A landscape with many valleys, sampled at points; each row gives a point and its height.
A ball rolls from a point to whichever of its 2 nearest points has the largest drop for the distance, and stops where none of them is lower. Distance is the straight distance between rows; heights are no part of it.
dufe: [  9  -8  21 -23 -63 -20  14 -11  -7 -15  28   1  40   2   3  12 -12   9
  11   0  10 -38  23 -30 -20  37 -29]  height 3.58
fezip: [ 10  31 -85 -25 -38 -34  -3 -26 -14 -15  15  31 -27  15  -7   0  16  15
  26   8  -9  14  39  68  11 -24  12]  height 1.15
fim: [ -7 -15 -12 -10 -60 -14   9 -30 -21  -5  26  20  -9  17   4  -2   8  30
  15 -23  -1 -17  38  32  -9  27 -27]  height 1.68
tufe: [-13 -45  19  73  70  18  11  11  11  20 -27 -18 -24   8   9 -21 -10  15
 -28 -27 -30  21  11  21  14   0 -25]  height 2.89
pefas: [-22 -29  37  51  43  29  49  72 -13  -3  16 -17  16  -5 -18  26 -28  -1
 -18   6 -17   7 -42 -22 -18   6 -19]  height 2.78
senir: [ -6 -12  22  16  26   3  10  25   7   7   2 -11  17 -19 -16 -10 -14  -9
  -5  -5   2   3 -20 -27   1   2  -2]  height 3.59
kal: [-11 -39  32  54  91  18  -8  18  25  20 -33 -26   7 -24  -1 -15 -16  -6
 -17 -10 -14  12 -26 -24  11  -3  -7]  height 3.40
tega: [-21  22 -43  17 -26  -1  35  30 -45 -32  44  38 -26  21  -7   0 -27  22
  26   2 -27   6  12  56  -2  -1  -2]  height 2.58
til: [-15  29 -59   7 -22   1  32  26 -48 -41  45  53 -20  15  -5   1 -22  11
  23  17 -25   8   1  60   6 -10  14]  height 2.53
Bobak: [-16 -45  11  73  46  11  28  20   3  14 -14 -12 -38  16   5 -16  -8  20
 -27 -32 -27  24  22  35  15   2 -40]  height 2.90
tebif: [ -3 -21  30  10  12 -11  14  18  -9   1   9 -15  17 -13 -18   0 -16  -1
  -3 -10  -4  -7  -9 -24  -5  19 -18]  height 3.71
Miguv: [  7  -3 -38   8   4 -10 -15 -21   1   3 -11  22 -60  24  -4 -21   4  33
 -17 -28   1  28  53  81  32 -12 -25]  height 2.98
tosuf: [ -4   6 -47   8  17  -8   9  -1 -10  -1   1  26 -47   8  -9 -18   7  16
   2 -17   4  26  16  71  18 -20  -3]  height 0.37
gane: [  3   4  42   9  42  22  -5   6  37  20 -15 -20  35 -32  -1   5   3 -56
  -2  20  13 -12 -44 -67  -1 -13  13]  height 1.39
vegi: [  8  -5  45   5  27  22 -46 -29  42  36 -52 -32  19 -14  21  -3  17 -30
 -22  10   4   2 -10 -60   6 -20  13]  height 1.83
Mir: [  5  34 -44 -39 -56 -11   3 -16  -9 -19  21  21   2   3   3   4  17   8
  23   6  -4  -7  -4  11 -12  -3  11]  height 0.79
fovuf: [ -1 -38  89 -10  -6  -6   5 -15   2  10 -15 -60  22  -9 -12  31 -27  17
 -12 -21  12 -37  15 -42 -19  37 -50]  height 3.90
Sikef: [-34  -4 -31  48  71  31  25  65  -8 -29  18  15  -9  -5 -14 -13 -20 -13
   0  14 -22  15 -43   7  17 -16  32]  height 2.65
gilat: [  1  38   0 -19  14  14  -9  35   9 -17  18   8  12 -16  -3  -2 -10 -46
   8  38   7   0 -39 -33  -6 -21  36]  height 2.17
sotur: [ 13 -16  76 -36 -56 -14   2 -35  16   7  -3 -39  45  -6   7  36 -22   3
   7  -3  28 -59  30 -52 -30  41 -39]  height 4.48
tebiv: [ 15  21  35 -25 -10  -8  -2   2  10   1  16  -6  35 -18   0  12  -7 -45
  18  16  11 -24 -25 -54 -20  12  -3]  height 4.18
didag: [ -6  33 -66  -5 -16   2  11  18 -36 -35  32  49 -16   8  -5   6  -5   1
  15  26 -16  11 -11  60   0 -19  32]  height 2.51
Ruri: [-10 -19  42  20  11  10  52  55 -30 -16  32 -19  20  -2 -12  36 -37   5
  -4   3 -17  -5 -32 -24 -35  21 -38]  height 2.85
punud: [-14  24 -58  27  16   7  27  43 -46 -38  29  47 -33   7 -10 -13 -18   4
   8  17 -20  21  -7  66  14 -18  20]  height 2.57
rirer: [-12 -38  46  31  30   6  41  40 -10   0   2 -31  15 -10 -22  23 -13   3
 -20 -11  -8  -5 -25 -27 -14  19 -38]  height 2.94
zum: [-14   3 -12  18  40  26   6  40  12  -5  -2   8   4 -12  -9 -16 -19 -11
   0  12  -4  18 -28  -3   8 -19  33]  height 0.53
Goz: [ 17 -33  24 -36 -37 -32 -31 -74  19  33 -23 -25   0  23   7   4  19  31
  -2 -42  15  -5  47  -4 -19  28 -40]  height 2.95
sevu: [  5   4 -47 -21 -43 -23 -12 -41  -6 -15  14  24 -31  21  -3  -6  12  23
  18 -13  -7   2  49  61  10  -6 -18]  height 1.31
tagu: [  1  34 -32   0  26  23 -15  32  17 -14 -14   3   5 -18   6 -15   7 -39
   1  51   5  19 -39 -21  13 -35  60]  height 2.35
vekab: [ 17  17  -6 -44 -85 -14  -3 -23  -4 -16  27  10  23   7  11   2  19   5
  14   2  12 -31  14 -23 -20  19 -12]  height 0.87
Pupe: [ -3  -4 -28 -18 -45 -14  -1 -34 -13 -10  21  25 -18  16   0  -4  12  21
  17 -22  -4  -8  32  43  -4  12 -19]  height 1.48
fisun: [ -5   8 -55  28  43  32   2  33   2 -12 -11  26 -16  -8   1 -12   1  -6
  -2  30  -7  31 -29  35  19 -33  51]  height 0.50
vopeb: [ 13 -45  48  -3  12  -5 -29 -49  33  56 -58 -31   5  14   3   7  20  19
 -31 -43  17   9  22 -26   2  14 -33]  height 3.43
lod: [-10 -55  38  68  68  14   3   5  16  26 -34 -29 -12   8   3  -8 -14  17
 -34 -26 -26  14  16   8   9   6 -27]  height 2.86
Sata: [  0  24 -30  -4  12  16  -5  36  -2 -22   6  16   0 -10  -6 -12  -6 -16
   0  31   0  19 -30   6   3 -26  44]  height 2.41
midev: [ 21  26  34 -52 -74 -28  22  -3 -11 -23  51   8  51   8   6  27   0 -24
  35  18  36 -52   4 -58 -30  31 -19]  height 5.95
momig: [ 12  69 -32 -56 -46 -20 -19 -22  -2  -9  -2  10  13 -16  23   1  23 -25
  28  32   8 -19 -15 -23   1  -9  46]  height 2.23
rinu: [  8 -36  62 -13 -30 -13   2 -29  -4  17 -12 -39  24   0   0  21 -22  34
  -8 -22   7 -26  38 -22 -25  40 -42]  height 3.75
zazi: [ -5  21 -63  22  28  14  22  44 -35 -38  22  46 -20   1 -14 -17 -11  -8
   4  31 -12  26 -24  56  17 -25  38]  height 2.60
ziz: [  4  -8  41   1  27  17 -54 -37  42  48 -62 -35   9  -7  22   2  23 -15
 -24  -4  10   6  -7 -52   8 -15   8]  height 2.11
Gab: [ 11  -8  -8  -8  -6  -8 -32 -44  12  19 -23  -2 -42  33  -5 -16  13  25
 -11 -29   6  22  47  50  15  -7 -11]  height 3.02
pif: [ -6 -35  51   6   2 -12  26  13 -17 -12  10 -32  19  -6 -15  28 -19   9
  -9 -14 -10 -28  -1 -26 -24  36 -50]  height 3.97
pepu: [-17 -53  55  40  40   7  27  25   5   6 -11 -39  13 -11 -18  20  -8   6
 -26 -18 -12  -9 -14 -28   0  17 -38]  height 3.07
giz: [ 22  19  25 -41 -70 -10 -26 -35   8   4   5 -12  31  -4  23  11  18 -14
  10  12   8 -39  16 -47 -22  18  -5]  height 5.48
Zofid: [ 14  -6  51   5  27  22 -32 -22  44  25 -38 -30  28 -20  12  -2  11 -44
 -18  19   8  -6 -16 -65   6 -16  10]  height 1.43
mitag: [  7  33  37 -14  21  15   1  20  13   7  11  -6  31 -21  -6   9   0 -59
   9  31  15 -15 -48 -61 -17  -8  26]  height 2.14
Bufa: [ 18 -50  67  -1   2  -3 -10 -38  18  49 -52 -36  15   4   3  11   2  26
 -30 -38  18   1  25 -28  -1  20 -36]  height 3.63
ravul: [ 25  28 -68 -18 -11 -34 -33 -44 -10  -3 -18  16 -27  10   0 -20  32  10
   2  11  -1  23  31  52  28 -29  31]  height 0.56
fili: [ -4 -40  74  18  27   8  -9  -3  25  25 -29 -40  24 -22  -5  17 -14 -12
 -22  -4  11 -16  -7 -48  10  15 -20]  height 3.42
vela: [  2  44 -40 -13  20   8   1  49  -9 -47  28  32   7 -14  -1  -8  -9 -45
  13  52  -1  12 -52  -9   8 -24  46]  height 2.49
mol: [ 14 -25  63 -27 -46 -14  -3 -32   5  13  -6 -34  36  -6   7  27 -23  21
   1 -11  17 -41  35 -36 -28  39 -41]  height 4.07
Gonov: [ 14 -25  35 -20 -11  -4 -33 -39  14  39 -26 -23  -2   8   3   4  18  19
 -16 -29  16   7  21 -11 -10  11 -14]  height 2.31
zib: [  7 -45  58  -9 -27 -17  11 -43 -11  25 -21 -37  12  12   4  17 -14  46
 -12 -37   5 -23  50  -7 -28  39 -52]  height 3.51
Betep: [  4 -25  18 -10 -49 -11   3 -25 -17   2  13   0  12   9   8   4  -5  26
   1 -19  -4 -21  34   5 -19  35 -25]  height 2.22
faneb: [  3  -4  11  -6  14  14 -42 -21  27  18 -40 -16   2 -10  14 -10  27 -10
 -21  -1   6   7  -8 -30  12 -21  16]  height 3.84
zed: [  5  -4  14  10  29  18 -13   7  30  11 -26  -8  18 -22   6 -17   1 -24
 -10   8   3  10 -23 -36   7 -23  11]  height 3.62
nikat: [-10 -46  34  48  49  17  -7 -14  16  43 -41 -17 -19  15  10  -6  -4  25
 -32 -38 -12  14  20  14  13  10 -18]  height 2.84
fepes: [ -9 -43  74   8   1   3  27  11 -14 -13   2 -45  15  -7 -14  36 -21  13
 -18 -18  -5 -34  -7 -33 -27  40 -60]  height 4.14
Fip: [-11 -29  41  23  17   2  50  43 -25 -11  19 -24  14  -5 -19  28 -23   6
 -10 -10 -14  -6 -26 -21 -29  24 -42]  height 2.87
ranud: [-15  -5 -24  42   4  -8  36  29 -30  -6  19  11 -57  14  -4 -19  -9  40
  -1 -33 -21  24  23  70   3   5 -43]  height 2.72
sulip: [  0 -15   1 -13 -64 -12  14 -24 -21 -10  24  12  10  13   5   0   0  26
  10 -17  -3 -22  32   9 -17  33 -23]  height 1.93
duba: [  9 -28  57   8  24  15 -39 -31  43  56 -59 -34  16  -6  15   8   8   0
 -28 -12  12  10   0 -44   1  -4 -13]  height 2.43
goben: [  2  16 -50  -4  26  -1 -16  -4  12   3 -22   6 -19  -5  -1 -12  32  -1
  -2  13   8  26 -17  22  21 -33  43]  height 2.42
gavo: [ 12 -37  80  -2   4   3 -13 -18  22  34 -33 -44  26 -13  -3  16 -17   0
 -22 -10  20 -12  10 -45  -1  18 -24]  height 3.03
tun: [ 14  19 -67 -23 -44 -30 -12 -41 -11 -16   6  26 -29  21  -2  -7  20  20
  18  -2  -9  10  52  65  15 -17  -5]  height 1.22
telop: [  9  -8  11 -46 -84 -15 -17 -45   2   9  17  -7  16  14  12  13  20  28
   6 -14  20 -30  39 -11 -24  30 -20]  height 2.37
vituz: [  0  21 -79   6  18  -6  -1  13 -14  -3  13  34 -47   8 -13  -7  13   5
   7  16   5  34  14  81  19 -32  27]  height 0.44
punag: [-17 -52  43  59  74  11   8  21  20  15 -24 -35   8 -14  -8   3 -12   3
 -23 -16 -19   4 -17 -20   8   7 -23]  height 3.30
mebom: [  2 -30  16   3  20   0 -34 -46  40  46 -48 -19 -20  30  -2  -8  19  19
 -21 -41   7  21  29  10  12  -1 -10]  height 3.19
gifar: [-15  10 -35   2 -71 -19  50   5 -48 -24  50  31 -20  30  -7  -3  -7  42
  30 -17  -1  -5  36  46 -10  23 -34]  height 0.68
mis: [-30 -34  16  60  55  31  48  71 -14  -3  23  -4  -4   3 -21  16 -20   1
 -14  -1 -24  16 -35   2 -16   2 -15]  height 2.74
nogo: [ -6 -15  18  23  39  11   1  20  23  14 -13  -6  18 -23  -7 -14 -13 -13
  -8  -3   0   6 -24 -28   8  -9   3]  height 3.53
sufo: [  6  14 -70   0  16 -15  -2  -5  -6  -2   0  25 -46  12 -12 -14  14  10
   4   2   6  35  22  75  22 -32  12]  height 0.42
puva: [ 12 -29  75 -15 -12  -6 -12 -19   8  17 -15 -41  27 -15  -3  22 -21   2
 -12  -8  18 -27  16 -40 -13  29 -31]  height 3.47
zulup: [-17  11 -51   2 -54 -20  35   1 -36 -17  41  37 -38  20  -6   0   1  45
  30 -27  -4  -1  41  68   4  14 -35]  height 0.58
nusus: [  5 -28  21 -25 -47 -12 -13 -45  -4  21   4  -8   5  14  10  12   6  32
   3 -29   7 -15  39   8 -24  31 -25]  height 2.73
Rapoz: [ 32  35  31 -49 -78 -20  -2 -24   5 -16  26  -4  51   5  11  14  21 -36
  31  25  22 -52  11 -66 -25  17  -2]  height 6.35
gub: [ 12 -39  67  11  18  14 -25 -24  35  48 -51 -36  22  -8   6  10  -6   5
 -27 -15  12   2   7 -37   4   5 -16]  height 2.79
susa: [ -1  34  33 -10  18  21   6  34  -3  -4  25   6  28 -20   2  15 -10 -55
  11  32  10 -17 -51 -55 -17  -5  26]  height 2.54
ziku: [-10   0 -47  22  36  10  17   8  -2   7 -10  23 -44   5  -4 -17   7  11
  -5 -13   3  30   4  62  24 -26  11]  height 0.40
Gozen: [ -9  17 -59  27  41  19  22  51 -20 -39  16  41 -13  -3 -13 -20 -15 -13
   4  33 -10  27 -34  37  22 -27  45]  height 2.61
fosa: [ 12 -12  23 -35 -82 -15   2 -27  -9  -2  23  -3  32  11   9  14  -1  23
   1  -8  16 -38  39 -20 -25  38 -27]  height 3.04
sisek: [ 24   8  37 -29 -47  -6 -24 -25  11   2   2 -15  32 -10  15   9   3 -19
   4  12   5 -29   9 -45 -22  19 -14]  height 5.06
Bon: [  1 -15 -31  15  64  10 -44 -27  37  14 -54  -8 -28   8   9 -17  24  -2
 -19  -6  -5  28  -1  20  30 -25  26]  height 2.55
lodo: [  1  20 -46   0  27  14 -11  14  12   0 -21   6 -12 -10   6 -11  22  -9
  -1  25   6  29 -29  11  13 -35  51]  height 2.39
kazat: [ -3  14 -68  20  38  21  -2  27  -3  -6  -3  28 -28  -1  -3  -8  15  -4
  -1  27   2  33 -21  50  21 -35  52]  height 0.48
tugek: [-20 -63  43  59  61  11  30  27  13  11 -13 -33   2  -4 -18  12 -11   8
 -27 -23 -22   3  -7  -6   0  11 -38]  height 3.21
poti: [-12 -22  -3  42  53  17  15  20  12  10 -16  -3  -4  -6  -4 -26 -13   6
  -7 -13 -14  20 -13   8  10 -14   7]  height 0.49
rira: [-12  -7 -23  38  48  24  18  19   4   5 -17  12 -19  -1   0 -24 -10   9
  -5  -6 -10  24 -13  30  14 -23  20]  height 0.45
Zelon: [ -9 -22  -3  44   0 -11  36  24 -26  -5  15   2 -47  15  -4 -17  -8  33
  -8 -35 -22  21  29  56  -3  13 -52]  height 2.75
pove: [-14 -20  52  30  38  12  23  29   6  13 -12 -29  27 -28  -7  15 -12 -19
 -12   4   4 -12 -40 -52   1  13 -16]  height 3.73
tavad: [ -2  20 -76  13  29   9  -2  23 -15  -9   8  35 -36   3 -10  -7  19  -4
   1  27   3  33 -10  65  19 -33  46]  height 0.47
dobim: [  5  57 -32 -24  10   1  -5  40  -7 -48  30  26  12 -13   5  -3  -3 -57
  18  60  -2   4 -50 -20   4 -24  51]  height 2.52
Turi: [ 20   9  43 -46 -77 -23  12 -14  -3 -19  35  -1  52   4   4  25  -2 -16
  19  11  33 -59  20 -55 -26  37 -29]  height 5.54
Mabu: [  1  24 -36   2  28  21 -15  24  17  -2 -23   0  -2 -16  10 -11  14 -21
  -3  37   5  24 -35  -6  12 -37  54]  height 2.38
fifo: [-18  10 -31  21 -31 -10  41  19 -39 -17  35  22 -27  20  -3  -5 -19  31
  26 -14 -24   9  22  54  -9  10 -23]  height 2.66
popek: [ 16  -1 -30  -4 -10 -10 -29 -38   2   7 -20  11 -53  33  -1 -17  11  26
 -12 -21   4  26  56  71  25 -15 -17]  height 2.99
Libo: [  8  27 -42 -46 -48 -29 -29 -45  -1 -18   6   6  -5   3   4  -3  28   8
  18   2  -2 -11  18  12   6  -5  16]  height 1.26
sifa: [ 11  53 -34 -59 -57 -27 -26 -37   2 -12   2   7   9 -14  20   0  31 -14
  27  18   9 -25   0 -19   5  -3  31]  height 1.95
Senoz: [ 15  45  19 -37 -21  -8  -2   2  10  -8  24   0  35  -9   7  13  -3 -51
  31  29   4 -25 -24 -54 -24   0  17]  height 3.72
nidis: [-12  18 -32  -7 -76 -17  53  16 -55 -35  70  30 -11  37 -12   1 -19  38
  34  -3   0  -6  32  37 -17  21 -23]  height 0.78
libep: [ 23  32 -57 -37 -24 -37 -45 -52  -3  -6 -16  14 -10   0   4 -18  27   7
   8  16   2  10  23  30  27 -20  39]  height 0.74
Bura: [-12   9 -46   4 -28 -20  20  -8 -25 -12  24  34 -43  13  -4  -7  -2  34
  22 -29  -9   5  36  75   8   6 -30]  height 0.51
lopa: [  1  -8  12 -10 -35 -22  21   3 -13 -12  29  -1  30   0  -4   9 -21   9
  15  -6  -6 -24   9 -20 -16  35 -26]  height 3.89
Setad: [  2 -44  34  12  30   3 -30 -45  39  57 -57 -23  -7  19   5   1  15  23
 -28 -47   9  15  22  -5   6   9 -23]  height 3.29
sevup: [-10  23 -38 -11 -55  -2  35  13 -35 -28  51  38  -1  21  -6   1 -20  20
  30   3 -10  -2   9  32  -8   6   5]  height 1.01
nir: [ 24  31  32 -49 -62 -19  13 -10   6 -16  38   2  55   2   7  25   9 -41
  38  24  24 -49  -5 -68 -27  19  -6]  height 6.28
Did: [  9   7  -7 -45 -77 -13 -23 -38   0  -7  19   1  12  10  13   7  27  16
  10  -7  10 -29  25 -12 -16  20  -9]  height 1.71
lek: [-16  25   3   2  24  15   8  52 -17 -21  35  19  12 -15  -7   0 -21 -29
   6  21   0  -3 -46 -26  -2  -3  24]  height 3.37
Fabud: [ 19  20 -71  -7  -1 -29 -16 -23  -9  -4  -6  21 -41  16  -5 -19  22  11
   4   4  -2  32  36  72  23 -32  11]  height 0.46
mumi: [-20  22 -49  28  -3  -2  31  34 -42 -19  28  32 -54  15  -6  -7 -16  34
  14 -11 -20  19  18  84   6  -7 -15]  height 2.63
Sizak: [ 29  21  34 -47 -86 -16 -13 -32   7  -7  16 -10  44   4  17  15  19 -19
  16  20  21 -49  22 -58 -25  23  -9]  height 5.94
Niva: [-11 -25  43  37  28  22  55  75 -31 -23  37  -9  20   1 -17  31 -42  -3
 -15  12 -20   5 -40 -19 -25  12 -29]  height 2.83
Vubi: [  9 -15  18 -41 -61 -19 -25 -55   9  22   3 -16   8  12  12  15  18  29
   5 -22  14 -18  38 -10 -24  28 -22]  height 2.88
Vizot: [  9  36 -30 -55 -59 -24 -31 -42   3 -15   4   3   5  -6  12  -2  32  -2
  19   5   5 -23  10 -12   5   1  19]  height 1.62
Zud: [-17  11 -46  27   1 -15  26  19 -31 -10  22  24 -63  12  -7 -14  -8  44
   5 -32 -16  22  28  85  12   1 -33]  height 2.68
Fusu: [-10  39  -4 -15  12  10   8  47 -18 -37  46  30  17 -16   6   7 -21 -41
  15  29  -6 -11 -51 -27  -6  -5  26]  height 3.28
Vube: [  0  20  32   0  41  26   1  18  31  15  -7 -11  32 -29  -3   6   3 -62
   4  28  14 -10 -51 -66  -8 -16  31]  height 1.72
Zub: [ 10 -40  31 -33 -45 -32 -16 -75  10  31 -18 -21   6  21  11  12  13  39
  -2 -44  18 -16  58  -1 -25  39 -50]  height 3.13
Fuv: [  8  25 -27 -29 -38  -5  -3  -8  -6 -14  12  16   5  -4   4  -3   5   3
  16   4  -7  -2 -11   7 -16  -4   9]  height 1.00
Lofev: [  3  -1 -44   2  33   0 -19 -18  19   4 -31   4 -25   4   0 -15  31   1
 -11  -1   4  26  -4  28  28 -31  27]  height 2.47
fupe: [ -4  -8   3   2  49  13 -64 -34  43  30 -65 -22 -14   2  19  -9  27  -5
 -22  -6   2  15  -6 -20  20 -20  24]  height 4.17
Kefe: [ -6  37  14  -8   7  13  16  48 -29 -31  54  25  27 -17  15  18 -21 -43
  20  32  -7 -22 -54 -43 -12   1  19]  height 3.14
nudol: [ -7 -18   1   7 -44 -21  35  -4 -29 -15  28   5   9  17  -5  -1 -16  26
  13 -16 -15 -14  31  10 -17  33 -34]  height 4.10
bati: [ 22  12  32 -28 -34 -12  -8 -12  11  -4  15  -7  39 -15   6  13  -5 -35
  15  14   8 -32  -7 -50 -21  19 -15]  height 4.59
tolu: [ 19 -24  25 -29 -16 -23 -40 -62  20  38 -29 -26  -7  24  -1  -2  21  25
  -9 -41  16   9  38  -3  -8  15 -25]  height 2.80
vezut: [  5  44 -51 -21  15  -8 -32  -6  11   7 -25   3  -7 -25  10 -15  35 -20
   7  37  22  21 -28  -5  31 -30  69]  height 2.76
tumaz: [ 14 -29  46  -8 -13   1 -21 -22   3  28 -17 -20  12  -3   2   3  -2  14
 -20 -18   9  -3  16 -17 -11  19 -17]  height 1.79
nove: [-10 -19  12   5 -20 -22  36  10 -20 -15  31  -9  17   8 -11  11 -24  16
  11 -12 -15 -16  14  -8 -22  34 -36]  height 4.01
Vig: [ 12  71 -37 -43 -26 -12 -24  -4  -8 -10  -2  10   6 -19  20  -1  18 -33
  21  48   8  -5 -28 -13   2 -17  60]  height 2.44
Galiv: [ -2  29  39   3  11  13  18  47 -26 -14  41   7  31 -17   8  23 -26 -42
  12  30  -2 -23 -52 -52 -17   7  14]  height 2.92
ket: [-10 -46  89  -1  -7   4  20  -2  -6  -6  -4 -59  16  -4 -14  39 -25  22
 -17 -25   1 -42   5 -38 -31  42 -65]  height 4.19
Sidir: [-17  25 -58  25   7   5  24  39 -47 -25  25  42 -45   9  -8  -8 -17  16
   8   6 -18  20   5  81  11 -13  10]  height 2.59
gelaz: [ -2 -19  14   2  34  13 -49 -33  42  41 -53 -22 -10  10  12  -4  24   6
 -24 -23   3  16   6 -15  12 -12   7]  height 4.09
fisi: [-19  10 -46  32  54  24  23  60 -13 -38  15  31  -8  -6 -15 -18 -20 -16
   2  27 -12  21 -40  20  25 -22  43]  height 2.62
Tudap: [-10   2 -30  26  53  34   1  39  15  -7 -16  12  -4 -12   0 -17 -12 -11
  -1  20  -8  25 -30  11  13 -28  45]  height 0.52
sotu: [-17 -33   4  57  33   9  21  10  -4  15 -13  -4 -44  15   5 -22   1  25
 -26 -38 -19  21  23  41  19   2 -32]  height 2.91
puris: [ -6 -29  22  42  65  18  -6  15  29  17 -29 -13  12 -23   1 -19 -14  -5
 -11  -7 -10  12 -20 -21  12 -10  -1]  height 3.46
gulab: [ -8 -41  31  30  24  10  -5 -18   9  42 -28 -11 -22  18   5  -7   4  25
 -28 -40  -2  11  27  20  12  10 -18]  height 2.82
sumef: [ -5   8 -45  -4  -7 -17   7 -12 -17  -8  13  28 -42   9  -8 -12   4  19
  13 -22  -5  13  26  72   9  -8 -16]  height 0.41
vanup: [ 15  69   1 -44 -18  -4 -12   5   2 -19  13   3  28 -10  13   3   4 -59
  30  52   0 -21 -29 -47 -12 -16  58]  height 2.97
nefe: [  3 -25  11   1   8  -3 -27 -42  22  35 -29  -8 -33  33  -4 -11  13  23
 -17 -40  12  21  40  30  14   2 -15]  height 3.10
Mada: [  8   6   0  -4  19  14 -28 -10  26  10 -38 -11   6 -17  15 -17  26 -21
 -17   9   5  10 -19 -33  11 -29  21]  height 3.74
bok: [  7 -33  49  11   6   3  -8  -4   5  16 -13 -20  16  -8  -6  -2  -7   7
 -21 -13   1  -4  10 -21   5  15 -16]  height 1.19
Naza: [ 16  -7  60 -38 -67 -16   7 -21   6 -10  17 -19  50  -1   7  36 -12  -8
  10   7  29 -64  24 -54 -24  41 -34]  height 5.01
Kisad: [ 10  58 -39 -40  -6 -17 -32 -16   2   2 -16   6   1 -26  14 -12  28 -27
  12  36  20   6 -25 -11  15 -23  61]  height 2.64
nid: [ 14 -48  78  -1  -1  -8   4 -29   8  34 -38 -50  19   0  -6  15 -18  33
 -24 -35  14 -11  30 -29  -8  27 -44]  height 3.86
Gaf: [ -1 -15 -31  10  42   7 -28 -26  29   9 -38   3 -31  14   4 -16  25   2
 -18 -11  -2  26   8  32  30 -26  17]  height 2.50
ked: [ 20  33 -58 -45 -49 -36 -37 -56  -5 -13  -6  14  -5   4   3  -9  27  14
  16  11  -3  -2  34  26  22 -12  30]  height 0.96
Tini: [-11   0 -42  28  42  22  17  17   1   4 -16  20 -30   0   0 -17   2   8
  -4  -4  -2  28 -11  48  16 -28  26]  height 0.43
Keru: [-18  -8  48  42  42  24  35  53  -3   9  -1 -28  25 -24  -6  23 -24 -22
 -10  16  -3  -5 -54 -52  -6   4  -5]  height 3.60
Bir: [  3  41 -54 -37 -55  -3  11  -2 -18 -25  33  32   1  10   1  11   7   9
  25  16  -6  -3  -4  23 -10  -9  23]  height 0.94
desu: [  2  28 -40  -9   1  10  -1  25 -15 -22  11  24  -7  -5  -5  -9  -5  -6
   4  26  -5  20 -26  28  -2 -22  39]  height 2.45
pav: [  0  -2 -35   7  56   4 -48 -25  34  10 -55  -8 -19  -4  15 -16  31  -7
 -13   6   1  26 -14   2  33 -27  37]  height 2.69
tapiv: [-13 -38  19  49  48   9  19  19   9  12 -13 -14  -1  -1 -10 -17 -11   8
 -14 -19 -18  11  -1   0  11  -1 -12]  height 0.57
pefan: [  2 -16  23  -6  14  14 -45 -28  29  33 -39 -19  -2   3   9  -4  25   3
 -24 -17   8  11   4 -21   8 -10   7]  height 3.98
tamar: [ -5 -36  42  11   6 -15  20  11 -14  -4   9 -27  15  -4 -19  12 -17   9
 -10 -15  -9 -14   5 -17 -12  31 -36]  height 3.85
tepen: [  7 -47  43 -23 -36 -28  -1 -63  -3  30 -21 -25   9  17  11  17   3  46
  -8 -48  14 -21  56   0 -27  44 -55]  height 3.31
bibov: [ -1  26 -50  -4   1   7   5  19 -24 -20  15  33 -20   2  -8  -4  -5   2
   6  19  -7  20 -15  49  -2 -19  32]  height 2.48
dopa: [ -5  36 -70 -30 -49  -9  12  -5 -22 -23  35  39 -13  13  -7  13   8  13
  27  13  -6   2   6  47  -6 -11  21]  height 1.04
fazol: [ -8  31 -41 -21 -77  -7  41  10 -52 -37  68  43  -5  30 -11   1 -18  30
  34   6   2  -7  18  35 -11  11   1]  height 0.90
sez: [-24   4  26  36  48  31  18  54  -3   6   7  -8  20 -24  -4  12 -21 -27
  -5  16  -1  -5 -52 -47   1  -2  13]  height 3.52
tad: [ -2  32 -79 -26 -36 -21   5 -11 -18 -17  28  36 -25  15 -10   8  12  13
  28  10  -5  11  22  65   3 -19  17]  height 1.10
fasog: [ 18  62  -1 -47 -40 -10  -9  -5   5 -14  12   2  28  -7  17   3   7 -45
  35  38   1 -23 -19 -48 -17 -10  36]  height 3.27
zuz: [  9  65 -15 -34  -4   0 -13  23  -3 -35  20  13  18 -11  11   0   2 -61
  22  62  -1  -9 -39 -34  -3 -21  59]  height 2.81
ninop: [ -9 -24 -15  20  44  15 -22 -25  28  17 -35   5 -37  19   7 -16  15  11
 -22 -26  -3  22  16  38  27 -15   2]  height 2.56
sugot: [ -2  27 -44   2  30  17   3  51  -5 -40  18  32   2 -13 -10 -14 -12 -31
   4  44  -1  20 -48   3  16 -26  49]  height 2.46
Tade: [ -2 -36  30  32  24   6   5   5   4  15 -16 -12   6  -2  -6 -16  -7  11
 -22 -20  -9   5   5  -6  11   5 -12]  height 0.73
zim: [-16 -20 -16  38  30   4   9  -3   0  13 -11  11 -55  15   1 -22   7  27
 -20 -39  -5  20  27  58  32  -4 -26]  height 2.93
fopup: [ 13  16   4 -18 -15  -5  -5   5   2  -4   7   3  19 -12  -2 -11  -9 -13
   8   5   0  -2 -18 -20 -15  -2   1]  height 1.59
bopug: [-38 -12 -14  61  76  35  26  70  -8 -19  18   7  -9  -7 -12  -4 -16 -11
  -4   8 -29  15 -44  -1   5 -11  18]  height 2.67
Maz: [ 13  27 -25 -43 -78 -11   9 -13 -11 -20  32  19  19   7   6   0  11   8
  21   2   7 -17   4  -9 -17  11  -2]  height 1.54
mota: [ -6 -30  53  23  35   8  -1  10  20  16 -17 -24  26 -30  -8   6  -9 -21
 -17  -2   8 -11 -21 -47  11   8 -13]  height 3.70
Nogiv: [  0  40 -16 -11  22  19 -12  35  13 -21   2   5  10 -17   3  -9   2 -54
   6  53   9   7 -40 -32   4 -29  57]  height 2.30
vit: [-19  16  12  15  37  29   8  54  -4  -5  20   8  16 -22  -5   5 -17 -35
   0  22   5  -3 -49 -37   1  -7  25]  height 3.44
koli: [ -7 -11 -29  20  20  -5  -1 -11   2   4  -7  19 -60  16  -5 -22   3  29
 -17 -33   1  25  39  73  36  -9 -26]  height 2.96
sefo: [-34 -20   5  61  61  31  32  70  -9  -6  20  -3  -2  -3 -16   7 -17  -5
 -10   3 -24  12 -39  -6  -4  -4   5]  height 2.70
Ponag: [  1  12 -30  -9  32  -3 -44 -24  28   8 -49  -8  -9 -13  15 -18  36 -13
 -10  13  10  16 -14 -13  35 -27  44]  height 2.77
Lil: [ -8 -30   6  26  33  16 -12 -19  15  24 -27   3 -28  15   7 -15  12  16
 -26 -32  -3  15  16  29  21  -3  -6]  height 2.71
Noz: [ 14  13  -7 -22 -25  -5 -10  -8  -3  -6   3   6  10  -9   5 -10   3  -3
   6   0  -6   0 -11  -4 -15  -2   2]  height 1.29
ter: [  5  32   4 -21  -5   4  -6  23   4 -11  20   7  18 -14  -3  -1 -18 -33
  14  22   3  -1 -28 -27 -15  -8  18]  height 1.94
pezep: [ 13   3  41  -1  24  13 -19  -9  37  17 -22 -23  31 -27   1  -5  11 -52
  -9  20  11 -10 -27 -65   3 -16  10]  height 0.86

Two balls start at each pair of points below. Name the first point that both come to, or write none.
nefe / Pupe -> Mir
vit / Tudap -> none
gub / Bufa -> none
lod / kal -> none
Lofev / vezut -> lodo

For each start below, name the point where the ball stops.
nudol -> Mir
punag -> punud
nir -> tosuf
pove -> pezep
momig -> sufo
bopug -> punud
nove -> vekab
tufe -> Mir
